The views of a scene show one set of named points, each view turned or mirrored, and shifted as a whole, with a little noise and some points left out.
In the rows, zero is written as 128.

Scene 1
View 1
durub: [155 141 149 134 151 119 112 134 140 148 168 159 121 124 114  82 109 214
 124 145 140 118 105 105 112 170 130 172 151 147 160 127 155 174 142 107
 214 188  96 115 154 183 179 128 115 124 164 173]
Lofel: [135 176 126 121  88 117 125 120 148 118 143 120 157 172 119 139 154 141
 147 122 124 149 117 140 115 164 114 105 157 166 117  90 138 143 127 130
 173  88 126 128 131 131 147 175 122 141 187 106]
Difa: [170 142 182 134 145 128 109 129 146 145 188 163 126 101 115  58  94 240
 122 146 154 105  92 110 114 198 139 207 175 143 160 138 171 170 122 117
 252 213  91 105 166 205 204 117 118 122 151 189]
Kines: [138 158 115 132 140 158 135 119  95 116 136 129 129 124 115 148 116 148
 154 147 108 154 127  77 118 127 115 116 108 128 102 104 141 167 118 124
 168 146  91  85 130 167 141 150 137 123 162 142]
tebuv: [119 167 111 121 105 137 131 108 120 112 130 117 139 154 122 164 137 121
 162 130 108 171 152  92 120 124 107  75 110 134  89  81 128 147 128 130
 138  88 104 110 110 135 126 186 134 137 179  99]
dapu: [134 154 116 129 123 113 120 122 141 137 139 138 129 156 118 136 136 162
 133 135 118 146 127 119 113 144 119 113 130 152 137 102 142 159 142 114
 163 127 117 125 136 143 149 162 119 131 178 128]
Debid: [140 151 139 130 129 123 117 120 145 142 152 144 126 142 123 118 119 183
 132 141 127 134 120 106 112 159 121 134 135 145 137 109 147 156 136 117
 180 148 108 117 139 158 157 160 118 134 172 137]
zelet: [133 183 125 120  99 130 133 118 123 105 135 116 155 156 113 152 142 124
 157 115 114 156 121 120 117 154 110 104 140 152 100  94 139 140 119 130
 177  93 113 107 128 131 142 168 133 136 177 109]
somok: [124 150 160  94  96 111  91  88 177 145 174 156 109 152 166 108 119 198
 145 143 134 147 164 101 122 167 121  75 139 128  86  67 149 109 124 130
 150 120  92 125 110 154 144 203 118 174 180  91]
pes: [130 166 161 108  95 136 107  94 141 126 167 136 130 135 147 126 115 168
 163 135 125 156 151  93 122 170 116  92 138 130  70  77 137 121 109 144
 172 112  86 102 117 161 142 187 135 164 168 108]
kiba: [145 124 138 123 173 140 109 126 126 160 163 161  94 105 135  96  87 232
 132 171 130 129 140  65 118 136 127 144 110 123 133 120 159 165 142 107
 177 209  81 101 140 196 164 145 114 119 156 166]
vedet: [141 157 149 122 123 133 111 111 138 134 161 142 127 130 131 112 116 184
 141 142 129 134 130  94 123 160 119 130 143 139 113 102 150 145 127 125
 183 143  98 105 131 167 160 165 129 137 167 134]
pupez: [133 138 127 123 129  93 110 122 171 164 152 150 116 165 132 112 136 203
 117 143 131 129 133 133 103 153 127 117 135 154 152 102 146 154 155 106
 161 142 120 144 132 137 157 171 106 141 183 122]
geb: [119 154 154 103 112 154 102  78 133 130 162 143 108 130 160 137 100 170
 174 154 116 163 191  55 130 140 113  59 100  99  48  62 137 112 112 143
 135 135  69  87  97 176 128 200 139 159 167  99]
durel: [131 146 109 124 132 112 118 120 141 145 141 142 120 162 126 143 140 168
 131 150 122 142 136 107 119 126 119 105 117 146 138 100 141 154 149 113
 149 129 116 130 128 141 145 170 115 133 175 118]
View 2
zelet: [ 70 108 130 153 161 119 171 145 136 157 139 124 109 101 191 138 103 195
 117 172 103 134 100 157 129 148 155 158 102 135 124 105 111 152  80 190
 148 135 142 128 108 109 142 105 157 183 124  74]
Difa: [ 71 126 138 170 107 147 136 178 185 197 125 158 165 142  85 132 205 163
 157 155 154 151 150 126 129 162 121 145 136 163  76 163 148 235 164 132
 177  76 113 222  77 140 125 172  78 191 195 144]
pes: [ 98  81 130 148 176 132 153 136 173 153 143 179 116 123 157 155 114 216
  92 165 157  65 108 182 142 131 136 136  91 129 145 133 116 134  75 176
 106  82 146 118 124 146 136 116 145 134 122  95]
Debid: [ 63 121 142 168 143 132 154 152 160 160 147 146 140 112 127 146 136 178
 126 161 118 142 115 138 132 159 119 150 124 151 129 132 119 184 116 163
 151 123 128 158 101 128 155 144 135 181 156  91]
durub: [ 62 134 144 170 122 131 153 162 167 177 137 149 162 125  95 146 176 163
 146 158 131 163 126 128 129 167 111 150 136 158 105 147 132 219 141 145
 171 109 115 191  93 137 149 163 111 193 183 120]
somok: [107 104 141 159 161 138 124 135 189 139 171 163 129 100 131 147 132 197
 101 173 153  76 133 173 141 142 139 148  93 141 180 151 117 134  85 176
 101 104 149 108 128 163 148 127 164 148 154  68]
geb: [ 92  82 154 154 191 134 166 120 177 145 154 208 129 125 136 191 103 212
  83 161 148  62  88 180 148 134 105 122  93 130 171 138 105 137  65 168
  98  71 148 105 137 156 159 124 159 124 106  88]
dapu: [ 59 122 145 163 151 124 166 136 152 145 158 128 134 108 139 147 120 176
 120 162 101 159 104 137 127 160 126 157 120 148 143 122 114 169 100 176
 154 146 134 130 109 127 166 132 161 185 153  67]
pupez: [ 72 137 148 169 142 137 135 145 172 140 170 122 153  98 112 139 147 166
 126 163 115 158 130 138 134 175 126 170 123 153 167 142 113 178 118 173
 145 150 134 138 115 150 173 150 159 191 180  65]
durel: [ 61 126 151 165 157 126 161 136 153 148 162 143 137 102 130 159 119 179
 121 158 103 151  99 135 133 160 117 156 124 148 159 122 106 166 102 179
 144 144 137 135 111 132 180 133 161 185 153  65]
kiba: [ 59 113 170 174 143 144 168 143 177 166 141 200 174 140  65 192 157 173
 137 135 140 135 100 122 151 170  74 128 142 149 134 155 118 212 127 134
 150  89 124 176  98 149 176 172 114 170 156 118]
tebuv: [ 66 104 138 151 182 118 187 127 124 146 145 146 109 103 181 171  82 196
 105 160  99 125  82 162 131 146 133 148  96 126 153 105  97 130  59 190
 128 131 143 103 121 117 160 101 176 159 101  59]
Kines: [ 53 105 149 157 167 120 200 137 133 167 129 172 131 123 143 181 107 187
 122 145 110 138  71 146 139 150 110 133 123 136 111 117 109 174  92 162
 151 107 128 150 102 113 161 126 131 164 108 105]
Lofel: [ 73 121 116 155 150 117 148 151 143 152 148 102 108  86 182 117 117 191
 118 172 101 141 119 156 118 146 163 170 105 135 130 114 118 144  87 190
 145 146 143 125 107 119 139 105 162 186 148  65]
View 3
Kines: [156 123 141 147 125 161 144 113 141 138 148  95 123 171 153 127 123 152
 129  62 135 150 155 155 116  59 138 147  96 200 104 153 129 123 157 102
 119 109 106 152 123 157 129 155 134  93 121 131]
pupez: [132 130 188 166 137 106 111 113 151 122 127 150 164 107 183 100 103 118
 158 110 135 152 111 137 115  81 136 144 133 173 159  88 118  80 149 115
 112 129  88 134  92  89 134 129 113 153 133 134]
tebuv: [142 128 151 142 110 156 158  98 128 110 141 125 109 157 177 126 124 139
 138  93 128 151 157 174  99  81 106 179 109 176 103 205 130 124 125 102
 112 111 121  85 101 136 123 169 159 118 114 131]
durel: [141 123 170 154 127 121 130 101 142 124 140 121 138 131 181 105 126 131
 158  97 130 147 137 163 122  77 135 156 117 178 130 132 120 107 145 110
 115 120 105 123 108 113 121 154 130 143 128 130]
Difa: [145 161 156 163 156 134  66 166 158 167 116 110 176 116 120  92 103 144
 112  57 142 165  86  78 127  82 188  43 107 206 166  40 128  71 181 103
 134 108  73 239  96 144 167 101  90  68 141 106]
durub: [147 141 163 161 148 126  90 141 157 148 129 119 168 126 138 104 107 139
 128  70 139 154 104 109 126  73 166  86 113 201 153  60 132  89 174 111
 129 110  77 203 106 137 151 118 102  99 141 118]
pes: [145 168 165 149 123 148 123 134  99 133 135 129 113 157 148 100 126 133
 120  90 125 152 129 141 108 115 139 103  92 185 110 193 123 124 113  89
 128 104 135  99  87 138 133 151 143  88 113 113]
Lofel: [135 143 164 154 111 153 139 122 148  97 112 157 132 127 167 126 112 127
 147  97 128 160 104 135  87  95  96 163 130 170 136 173 130  84 130 104
 102 120 118 103  77 106 140 145 154 111 125 131]
somok: [128 180 190 163 128 109 103 119  77 134 140 142 129 139 156  71 122 111
 138 118 122 148 131 150 126 136 156  90 103 177 122 186 117 123 107  85
 127 102 138  79  76 114 125 156 124 124 120 108]
zelet: [144 130 140 144 109 182 158 124 165  93 121 143 120 145 161 139 114 146
 140  75 130 165 116 140  74  76  90 187 124 177 119 182 130  92 141 105
 100 121 112 117  92 126 143 145 162 100 123 138]
vedet: [142 164 172 155 127 137 108 145 127 134 128 138 142 136 143  97 115 129
 131  84 135 161 102 116 109 103 140  91 109 184 131 143 129 100 127  92
 125 109 114 143  78 130 150 139 129  93 127 114]
geb: [150 170 169 153 123 132 128 107  72 152 164 101 100 182 155  87 144 128
 121  99 123 141 173 178 133 108 154 100  75 186  84 219 120 159 105  88
 137  87 143  88 108 156 111 173 134  99 102 108]
View 4
zelet: [ 97 117 123 104 128 155 154 133  68 144 138 131 108 133  77 114 154 108
  88 161 110  93 146 133  99 139  78 101  73  99 123 109 122 146 154 162
  77 129 131 139  97 103 155  94 115 144 165 128]
kiba: [175 128 136  89  91 120 119 124 137  61  82 178 125 116 117 165 121 139
 123 173  92 107 109  52 126 115  59 130 134 146 122 126  83 109 125 117
 114 178  36 110 120 113 152 165  95 146 151 153]
geb: [122  92 102 118 178 142 119 133  96 102 137  90 122 128  75 159 127 103
 142 212  68  65 131 137  88 119 109  93 112 133 146 134 104  79  83 195
 114 141  84 126  63  93 155 172  82 145 164 109]
vedet: [141 107 132 123 123 141 111 126 104 113 112 129 113 138  86 145 156 123
  99 148 104 104 117 112 122 115  68 117  87 139 139 119 103 141 139 139
 104 175 116 108 101 130 118 121 113 122 160 123]
tebuv: [ 82 115 101  93 144 160 163 130  72 126 148 111 113 127  84 113 132 103
 103 189  97  78 148 143  97 136  99  86  85  82 116 116 116 118 130 183
  80 115 110 147  86  80 184 118 109 158 163 128]
Debid: [138 118 126 100 102 144 132 120 106 103 111 148 115 123 106 138 141 126
  92 145 108 109 130 101 134 115  56 116  96 122 121 122 100 134 147 130
  98 162  90 120 112 118 136 118 116 144 150 140]
somok: [122  83  97 126 152 146 114 124 103 103 130  69 113 136  79 151 138 104
 115 171  80  92 137 163 127  87  78  90  80 134 142 149 113 114  97 148
 118 175 105 114  81 126 121 145 116 127 154 105]
durel: [114 120 105  88  97 145 155 121 103  99 125 133 109 115 107 130 126 107
 100 164 101 109 148 125 127 109  62  87  93  97 112 133 109 126 140 136
  94 145  84 135 111 103 164 119 124 155 153 140]
pupez: [127 113 104  96  83 144 146 112 112  95 111 126  98 122 110 131 133 115
  91 136 111 121 144 134 163  86  42  86  77 112 113 144 114 132 134 104
 105 179  83 119 119 126 135 122 139 136 145 140]
Difa: [186 123 170 114  93 118  90 124 128  93  70 192 125 140 106 172 166 149
  92 127 116 126  98  55 132 123  45 163 116 171 131 100  83 154 157 103
 111 201  88  98 132 151 102 128 102 113 151 136]
Lofel: [102 110 119 113 130 155 144 127  70 140 138 119 110 140  74 121 158 100
  86 154 108  96 143 141 116 124  79  94  65 108 129 114 120 153 144 163
  89 140 139 130  97 110 135  92 118 135 161 116]
dapu: [113 115 114  89  97 150 151 120  94 111 116 140 109 128 104 124 134 111
  93 151 110 103 137 119 132 117  60  93  84  97 115 129 115 136 151 136
  87 149  97 127 114 103 155 113 130 151 154 138]
pes: [120 100 119 125 158 147 114 128  85 120 132 103 120 133  74 149 149 108
 111 176  90  85 126 143 105 115  86 101  91 129 148 118 113 121 116 174
 100 151 116 124  81 111 131 136  96 130 158 110]

In a view up to two points have been moved. Name them for each view, in the order of its rows, or write none.
view 1 => vedet
view 2 => pes
view 3 => pupez, zelet
view 4 => Difa, Lofel

Scene 2
View 1
bog: [ 84 129  50 200 127 150 146 145 164 151 124 164 172 127 130 106 112 123
 135 118 118 131 133 177 168 105 174 101 120 104 119 108 174 159 129 132
 154 118 174 116 121 124 148 101 116 155 139 171]
Teli: [161 110  99 139 100 144 154  98 116 132 120 179 112 131 118 111 105 148
 105 113 147  91  72  90 178  98 144 119 169 145 105 133 146 130 144 120
 126 186 134 127 134 131 175  92 119 156 177 194]
laga: [111 147  56 164 132 157 148 121 141 152 119 135 162 161 160 105 107 110
 119 110 121 101  98 114 168  88 125 108 129  97 117 111 153 143 142 135
 128 137 162 129 121 159 161  72 116 147 142 156]
zuz: [ 85 131  58 142 106 133 155 170 162 158  84 155 138 116  97 131  41 200
  96 111 110 134  92 134 155 125 161  62 110 108 163 133 164 110 123 136
 192 150 155 121 131 146 121 118 114 134 151 157]
migo: [110 125  52 186 121 171 150 111 139 156 141 145 169 161 152  99 122 105
 135 126 130 137 129 142 176  90 144 107 153 111 112 108 159 153 150 145
 132 142 171 147 133 142 176  93 119 154 143 181]
res: [107 149  45 160 140 166 143 117 137 160 121 122 170 176 172 106 115 101
 119 113 120 110 102 104 172  86 112 110 125  95 116 116 149 141 147 136
 123 136 172 141 123 166 169  64 120 143 131 154]
nidem: [103 145  51 118 112 154 159 119 130 164 107 104 150 182 154 114  66 150
  95 109 121 119  89  78 170  86  93  79 136 101 149 137 138 109 152 149
 149 169 151 161 138 181 170  76 121 129 141 162]
Setol: [133 138  74 164 136 166 151 101 126 137 125 159 150 151 158 102 134  96
 123 110 133  80  86 105 174  85 125 133 139 114  86 114 147 150 146 130
 109 150 164 122 108 150 177  62 118 154 152 162]
sezum: [117 153  78 154 151 142 146 132 147 129  91 170 137 121 148 115 120 109
 106 103 122  57  59 113 169  95 132 129 100 112  88 122 150 141 131 117
 125 130 166  88  84 148 148  61 117 147 150 136]
Kole: [117 140  77 139 129 141 151 133 150 131  88 168 130 120 126 122  86 151
 103 104 121  81  67 110 166 108 144 106 113 118 120 122 148 128 124 126
 147 148 156 100 105 142 142  79 119 144 154 151]
dagu: [118 125  59 152  99 156 155 123 134 158 119 139 151 154 131 109  81 152
 114 120 134 133 108 112 168  98 138  89 150 116 138 123 154 128 143 142
 151 171 149 152 147 145 171 104 120 141 152 183]
ropu: [118 141  63 153 129 159 152 114 130 148 115 140 157 157 155 109 106 118
 113 110 126  99  89 106 172  87 125 111 133 111 115 120 147 137 147 133
 127 149 159 132 120 154 167  70 118 147 142 159]
lib: [135 121  84 129  99 141 161 124 130 143 107 166 122 137 113 119  80 168
  96 113 131 104  74 100 167  99 140  99 149 134 126 132 144 125 142 130
 147 177 140 127 131 141 155  96 124 147 166 175]
View 2
zuz: [162 125 101  87  95  97 130 100 158 100 138 130 135 160 122  78 203 109
 101 181  87 141 135 144 131 135  90  98 141 144 120 140 129 148 139 118
 118 190 108 111 104 131 170 126 136 164 137 158]
lib: [130 168 138 135 131  82 129 141 121 148 144 104 160 145  84  94 166  98
 102 143 113 152 125 108  99 126  97 122 143 131 102 129 154 116 128 132
 129 149 132 117 145 131 143 108 118 128 148 157]
sezum: [139 147 176 148 111 106 127 158 104 162 150  97 132 141 100 112 167  60
  91 113  86  59 139 141 108 115 111 128 143 117 137 183 152 126 159 121
 148 146 140  94 120 177 156 140 174 113 141 148]
Teli: [121 174 151 153 141  73 129 156 113 164 144  87 162 140  67 101 151  99
 103 134 120 152 119  96  92 125 100 123 130 125 100 127 153 106 127 136
 138 137 132 116 154 132 144  97 115 118 151 162]
nidem: [ 96 136 106 138 126  61 120 143 146 114 140 122 130 143  93  81 199 122
 123 118 106 130 137 136 170 131  66 113 148 136 136 170 149 119 194 103
 148 165 115  64 173 119 124 112 128 120 141 194]
Kole: [150 144 144 132 107  92 130 144 122 145 150 107 140 143  93 101 180  77
 101 140  88 101 125 135 109 123 103 119 135 128 124 163 143 129 143 120
 134 156 129 107 123 158 161 125 150 128 144 156]
dagu: [103 163 120 131 137  97 128 120 143 128 134 123 155 160 104  82 162 120
 107 133 112 150 137 123 137 134  78 111 138 153 121 137 161 118 164 124
 132 157 122  84 151 109 130 127 115 134 133 164]
ropu: [113 158 137 144 130  97 124 142 129 141 138 113 152 151  98  89 161 103
 104 120 106 126 132 122 133 126  87 125 142 137 128 154 160 119 166 125
 142 150 130  81 152 126 129 126 131 121 133 168]
res: [ 99 157 147 155 130 110 124 138 128 146 130 120 145 153 106  95 149 101
 107 104 106  97 139 136 142 125  77 128 144 143 142 168 160 119 187 121
 147 143 128  66 153 135 123 143 141 112 127 164]
bog: [128 164 146 114 113 165 126  93 134 137 124 132 157 170 141  90 122  91
  83 139 100  98 144 147 117 137  83 124 145 165 143 147 171 138 156 142
 128 155 133  82 103 133 144 178 152 142 108 130]
View 3
lib: [118 122 122 120 130 164 200 135 111  99 117 152 177 120 123 122 102 141
 117 125 142 126 128  91 151 172 133 161 146 138 136 158 133 129 146 131
 132 187 155 156 171 110 101 154 123 117 129  94]
Kole: [110 109 127 108 146 162 178 137 101 110 137 146 152 123 133 116 103 143
  82 123 127 153 120 102 146 138 126 146 166 146 140 163 126 125 160 113
 126 200 162 152 149 127 107 127 130  94 144 111]
Setol: [112  75 148  90  98 161 160 151  98 117 136 147 111 128 128 117 103 145
 107 164 123 171  80 113 146 171 160 159 137 175 123 143 131 152 129 123
 133 158 163 163 128 140 117 122 117 113 134 122]
zuz: [110 130  96 141 190 178 182  98 127  95 125 160 179 112 130 114  99 131
 111  94 149 131 163  92 127 108 105 145 150 134 128 178 124  99 179  99
 129 209 149 181 187  76 123 146 152  93 143 113]
migo: [119  79 144 128 127 191 147 120 136  97 126 150 113 122 132 117 101 132
 140 166 156 162  94 113 127 172 163 161 105 176  95 138 133 147 128 128
 135 149 143 205 156  94 140 135 125 113 131 151]
ropu: [110  98 125 109 124 173 173 129 114 109 124 163 140 127 127 124  98 143
 130 147 135 144 107 104 146 163 145 165 138 162 116 146 128 131 140 123
 130 165 159 171 157 108 114 142 127 111 124 109]
res: [105  81 128  98 111 170 137 116 108 127 122 169  92 139 127 135  94 154
 136 157 129 172  94 115 144 144 156 165 135 196 102 134 124 133 139 108
 132 141 157 183 135  99 130 122 130  96 126 120]
nidem: [ 95 116  92 109 115 162 155 103 106 133  94 196 126 141 120 147  96 151
 168 132 132 131 124 104 160 141 146 175 144 183 116 145 123 113 143 109
 136 153 158 173 156  72 110 156 138 104 111  73]
bog: [125  86 153 143 176 196 160 124 142  81 157 121 146 105 135  95 105 125
  90 136 161 167 116 108 106 138 133 134 122 145 106 160 129 141 154 112
 125 194 141 203 165 101 148 119 130  98 155 172]
laga: [109  87 133 107 121 170 152 127 111 116 132 160 107 134 131 128 102 144
 122 153 134 171  99 115 138 146 148 157 131 179 112 138 124 138 141 115
 134 162 155 180 139 104 128 127 128 101 134 124]
dagu: [119 108 118 125 138 179 174 113 126  99 112 164 156 122 126 123  99 136
 153 138 152 134 127  99 146 166 142 167 122 156 114 149 129 131 143 128
 131 160 150 183 172  83 119 158 131 116 125 111]
sezum: [106  88 142  89 124 152 167 156  86 125 150 138 121 127 131 117 110 150
  62 137 111 183  95 111 145 135 140 140 169 155 141 155 121 137 157 104
 126 193 167 151 128 152 116 107 128  89 147 120]
View 4
migo: [136 152 120 110 144 131 148  94 114 122 139 161 113 113 111  76 144  82
 172 110 145 153 120 117 134 165  72 114 131 111 112  91 116 131 114 122
 129  75 119 140 160 189 131 150 153  99 129 102]
laga: [133 128 106 121 123 127 148  97 104 140 135 144  96 121 129  94 145 127
 165 115 149 145 132  92 121 169 102 117 129 129 124  92 121 129 110 116
 102  76 136 150 169 178 128 164 125 103 118 108]
nidem: [120 119 135 157  77 116 170  71  92 169 129 174 111  78 121 133 135 155
 163  74 158 180 171  66 137 152  91 149 120 158 144  65 139 128 105 152
  96  93 128 153 171 178 145 165  76 138  91 158]
zuz: [107 167 161 153  78 124 140 113  96 128 142 166 125 140 104 114 143 122
 118 110 143 147 108 106  97 107 125 138 138 150  97 113 205 110 117 141
  80 117 134 178 106 150 123 119  81 152  95 149]
Kole: [130 132 107 128 113 143 138 104 106 146 138 140 112 160 141 108 137 145
 124 125 140 119 122  95 116 135 134 119 130 140 116 113 148 112 106 122
  89  97 146 178 157 149 137 131  92 127  96 130]
Teli: [147 116  88 114 153 174 157  74 126 138 144 166 152 151 137 105 105 114
 129 112 141 103 144 121 171 128  96 109 128 136 123  96 127 118 128 149
 133  97 139 179 186 147 170 116  98 144  83 140]
sezum: [137 121  78 113 135 137 138 110 110 145 135 123  93 163 150  95 147 147
 141 134 142 108 116  96 113 157 127 103 127 128 116 114 114 118 105 101
  91  75 152 171 164 157 123 149 113  99 115  99]
bog: [124 169 134 113 135 126 130 122 102 107 140 142  98 146 105  69 161  91
 156 127 142 141  90 118  96 152 103 113 133 111  94 116 146 127 114 107
 105  77 128 154 121 174 109 137 151  99 129  90]
lib: [132 132 115 131 123 154 153  84 111 143 142 165 140 141 122 115 125 121
 125 111 146 124 139 107 143 127 106 121 133 144 117  98 147 111 118 143
 114 103 134 177 164 147 156 117  86 148  83 146]
Setol: [147 112  73 105 152 145 147  90 120 147 138 138 103 143 150  91 129 131
 160 126 144 121 137 101 141 167 103  95 123 126 125  95  89 127 111 113
 118  71 142 156 191 172 139 154 123  99 111 101]
View 5
Kole: [147 156 102 157 100  94 136 125 120 147 175 112  68 135 141 168 123 160
 160 182 120 125 150 118 141 185 122 126 104 146 113 107  93 138 159 124
 120 122 144 124 138 177 105 131 137 119 128 134]
Setol: [146 163 126 164  92 100 152 111 169 147 168 104  91 125 136 186 130 117
 156 167 123 122 148 131 128 190 122 152 132 117 137 111  91 184 142 115
 125 126 111  97 150 199 117 118 125 101 115  92]
sezum: [154 161 110 168 104  74 143 134 149 154 171  98  72 157 136 188 122 139
 171 176 133 158 154 108 126 188 144 130 126 159 118 100  87 164 142 114
 119 140 133 129 166 208 126 109 141 101 124 112]
migo: [128 141 120 132  79 123 148 117 160 115 152 126 100 106 127 180 135 130
 149 167 109 104 158 135 125 166 131 160 126  80 172 137  81 150 120 131
 115  80 147  90 121 178 115 132  95 100 101  90]
Teli: [156 162 116 158 102 116 149 103 116 159 192 108  82 101 149 166 126 147
 142 175 117  85 137 134 154 189  90 139  97 117 104 110 104 171 180 123
 127 121 111  92 118 152  87 138 148 137 126 128]
lib: [160 138 108 154  92 101 132 108 107 147 180 121  75 117 151 166 121 167
 161 179 123 100 149 136 151 177 111 132 106 132  93 118 115 137 172 135
 123 115 131 108 121 152 103 158 132 137 124 118]
bog: [114 148 100 122  96 110 136 146 141 105 150 129  85 129 124 176 129 148
 163 184 105 138 161 111 124 163 149 148 115 105 177 124  54 114 118 120
 118  77 188 126 130 190 110 118 105  89 114 119]
ropu: [153 138 117 154  81 101 141 114 136 135 164 126  85 119 143 178 128 141
 166 174 127 107 154 139 133 174 125 141 121 116 120 124 107 147 150 136
 118 106 130  98 128 174 119 147 116 123 109  94]
zuz: [143 120  81 128  86  87 109 140  79 123 161 151  71 144 142 158 118 202
 184 190 120 134 170 126 145 147 144 113  99 142  98 129 102  66 154 144
 118  86 193 133 122 150 117 176 112 138 117 134]
dagu: [143 123 110 124  75 119 131 112 116 111 164 140  94 101 140 166 127 155
 163 177 113  90 158 143 136 161 125 144 112  86 137 145 102 118 142 140
 116  73 152  91 102 149 106 168  99 128 107 106]
res: [149 129 126 149  72  91 143 114 164 122 151 126  99 132 132 194 129 124
 177 165 134 126 169 137 119 169 150 155 153 101 143 129 104 160 119 138
 114 105 126  97 146 205 144 144 101 101  93  63]
laga: [144 136 118 152  77  93 143 116 154 129 155 123  91 130 135 192 127 135
 169 169 128 129 163 130 121 172 146 147 135 113 141 122  99 150 129 128
 116 106 133 104 144 196 132 138 107 105 103  79]

In a view up to two points have been moved. Name them for each view, in the order of its rows, or write none.
view 1 => ropu
view 2 => lib, res
view 3 => bog
view 4 => nidem, sezum
view 5 => Kole, dagu
